Each scene shows the same named points in several views. A view is turned or mirrored, shifted and resized as a whole, has a little noise and may leave points out.
In the rows, zero is written as 128.

Scene 1
View 1
seval: [135 126 170  91 151 108 123 154 121 139 126  58 150 146  88 130 144 123
 159 132 143 140 137]
sepi: [159 139 163 106 118 106 137 133 162 120 142 117 151 118  91 116 135 146
 159 149 114 161 138]
Posa: [132 116 165 109 129  96 156 122 152 109 140 109 133 111  92 133 143 124
 160 140 126 158 136]
Kat: [136 125 168 111 127  99 153 129 153 113 140 118 136 110  96 131 145 128
 161 142 125 163 129]
mov: [166 162 157  78 154 115  87 175 139 157 149  65 157 154  94 104 142 143
 164 144 106 137 131]
Mori: [179 108 186 101  67 104 154  72 174  93 123 138 146 114  82 117 116 175
 138 139 115 178 175]
vamif: [186 142 173  97  95 100  84 112 165  99 166  72 129 153  71 118 104 190
 128 140  60 160 160]
Volab: [140 135 160 159 103 100 172 121 173  88 164 131 152 111  66 139 113 163
 159 160 111 164 140]
vuk: [179 126 181 102  90 107 127 100 170 106 132 109 156 134  77 113 116 176
 139 146 108 162 170]
fam: [190 136 174  74 102 120 127 120 170 138 125 138 163 118 107  95 146 154
 158 148 118 167 154]
bote: [191 147 169  91  92 108 102 120 175 111 157 108 145 136  89 105 121 178
 143 144  70 167 153]
sug: [159 163 153  94 152 117 103 181 141 157 148  81 167 145  92 107 148 139
 170 152 117 134 126]
voz: [153 114 169  78 122 102 153 118 161 118 131 140 129  98 120 114 161 112
 161 137 120 171 131]
fep: [159 130 172  93 128 118 142 135 149 143 115 112 168 126  98 113 148 134
 167 147 148 148 146]
View 2
mov: [117 144 144 139 128 121 138 151 110 129 147 125 108 124 139  84 117 150
 102 144 127 138 122]
voz: [102 124 119 104 136 112 107 128 154 126 156 121 156 126 114 103 157 136
 119 148 120 120 117]
sug: [124 139 138 140 126 125 138 146 115 131 151 133 108 119 137  93 116 149
 105 142 136 146 126]
seval: [115 137 140 134 151 113 135 128 117 144 149 144 134 117 123  79 115 148
 115 164 124 118 114]
sepi: [118 124 122 124 132 124 121 124 141 130 157 127 133 115 122 108 141 137
 117 147 136 136 123]
Kat: [110 122 120 112 141 117 113 116 154 133 161 129 152 114 111 105 152 130
 123 153 129 124 118]
fam: [120 130 110 136 117 144 102 125 153 119 148 118 139 113 120 115 141 132
 113 131 122 152 123]
fep: [121 132 123 124 131 125 117 130 139 134 151 144 146 123 111  99 122 152
 118 149 120 129 115]
Mori: [117 119 100 143 132 143  96  93 168 131 149 119 159  94 110 118 151 115
 128 145 126 147 121]
vuk: [121 129 114 154 133 144 112 106 149 131 147 123 139  94 122 110 135 120
 123 144 128 151 122]
View 3
vuk: [136 136 133 123 140 159 141 129 129 143 127 135 130 111 130 133 122  96
 137 144 128 114 119]
bote: [123 119 142 130 145 146 150 135 127 150 122 122 136 115 142 132 123  93
 146 132 140 105 119]
Posa: [136 123 132 115 134 141 117 127 131 130 138 135 144 127 114 121 125 107
 131 131 127 132 115]
sug: [106 140 138 122 137 122 141 140 141 148 117 132 139 131 140 113  96 104
 123 147 127 114 109]
Kat: [134 122 133 114 137 138 115 129 133 131 135 129 147 130 114 121 124 108
 132 131 130 134 119]
fam: [139 127 133 118 140 154 133 142 131 155 119 122 146 130 146 137 121  92
 126 126 129 127 129]
fep: [134 140 127 111 135 146 124 139 137 142 123 133 144 132 132 128 113 104
 116 141 119 134 123]
sepi: [129 127 136 115 141 141 127 136 131 140 125 125 144 127 127 122 119 104
 137 132 133 125 118]
mov: [102 140 137 131 130 118 140 140 143 147 124 134 140 133 146 112  97 103
 115 145 124 114 113]
Mori: [157 122 134 116 148 176 133 128 121 143 129 124 138 110 126 145 139  91
 149 132 134 122 127]
Volab: [136 122 136  98 156 149 123 131 124 137 122 119 136 118 100 118 121 112
 159 136 145 127 109]
voz: [141 114 132 120 132 143 113 134 134 135 137 127 156 136 128 129 132  99
 124 117 129 137 126]
vamif: [118 123 144 140 142 147 157 122 125 143 131 128 126 104 136 127 120  94
 154 140 140  92 112]
seval: [120 143 130 121 125 130 124 128 142 129 136 149 135 129 126 114 107 109
 112 151 114 126 113]
View 4
seval: [156 134 125 172 146 160 122 149  98 144 135 146  90  98 138 112 145 103
  48 150 123 150 102]
mov: [133 141 151 168 152 175 140 128 108 143 104 183 105  84 146 137 139 112
  50 135  77 160  91]
fam: [ 99 151 174 123 109 143 150 125 102 133 145 153 121 112 124 114 137 128
  97 141  85  92 108]
Volab: [129 143 148 114 106 128 139 145 126 124  92  83 141 130 156 126 157  99
 111 159 166  84  96]
fep: [127 150 152 147 119 152 135 132  96 138 157 139 102 110 142 110 154 124
  72 147 115 117 100]
Mori: [ 82 138 168  77 102 102 144 140 119 120 124 128 126 131 101  99 125 103
 118 161 100  61 132]
Kat: [141 134 146 161 100 149 132 152 106 153 133 125 121 115 125 117 131  96
  96 146 138  97  94]
vuk: [102 131 152  97 123 115 136 143 119 122 111 135 121 118 116 107 131  99
  91 160 100  98 120]
voz: [132 140 161 165  84 155 143 146  94 160 165 145 116 120 113 110 118 109
 107 139 121  86 100]
bote: [ 98 130 169 110 127 132 147 135 127 133  87 162 135 107 114 127 114  94
  96 145  71 102 112]
vamif: [109 112 151 103 150 120 135 149 137 129  59 165 128 104 100 123 102  73
  87 152  74 118 116]
sug: [127 143 154 154 151 171 139 126 114 138  97 165 114  88 157 135 150 113
  57 137  84 154  90]
Posa: [146 132 140 160 105 150 131 154 105 155 134 121 115 121 128 111 128  96
  89 148 139 103  98]
View 5
Posa: [128 143 123 142 115 152 131 133 121 132 105 121 121  97 138 101 105 133
 116 132 139 129 126]
vamif: [129 138 124 121 113 174 127 104 155 142  96 121 144 117 136  99 149 146
 154 153 133 118 138]
voz: [123 149 122 140 127 141 130 150 127 136 113 132 129 100 139 112 117 128
 107 134 139 136 114]
mov: [125 134 120 120 112 132 154 117 158 141 108  97 147  82 124 116 128 117
 130 141 147 105 145]
Volab: [128 142 121 157 109 171 138 117 129 137 105 130  93 115 137 106 111 154
 128 127 127 124 132]
seval: [130 134 115 131 108 139 137 122 131 126  96  94 141  79 125 102 104 123
 120 133 146 117 146]
sepi: [128 143 121 138 116 149 138 127 140 138 106 123 122 103 132 112 119 135
 124 130 138 122 128]
vuk: [134 138 108 127 124 160 124 120 144 137  91 131 132 120 133 112 127 149
 138 133 127 125 130]
fam: [128 145 108 123 133 137 136 135 146 141 104 134 132 115 129 130 127 135
 125 128 131 127 121]
Mori: [135 145 105 132 129 167 111 130 130 134  90 150 126 129 135 111 125 157
 135 130 121 137 120]
bote: [128 143 120 126 122 161 132 116 156 145 104 130 136 118 137 115 144 142
 142 143 129 121 129]
Kat: [125 144 122 146 116 150 133 135 125 135 108 122 118  97 138 104 110 133
 113 131 140 128 125]
fep: [131 138 106 129 122 132 138 134 134 133  99 117 131  96 123 122 107 131
 115 121 137 121 129]

In a view up to two points have been moved. Name them for each view, in the order of its rows, or write none.
view 1 => sug
view 2 => Kat, fam
view 3 => vuk
view 4 => Volab, Mori
view 5 => none
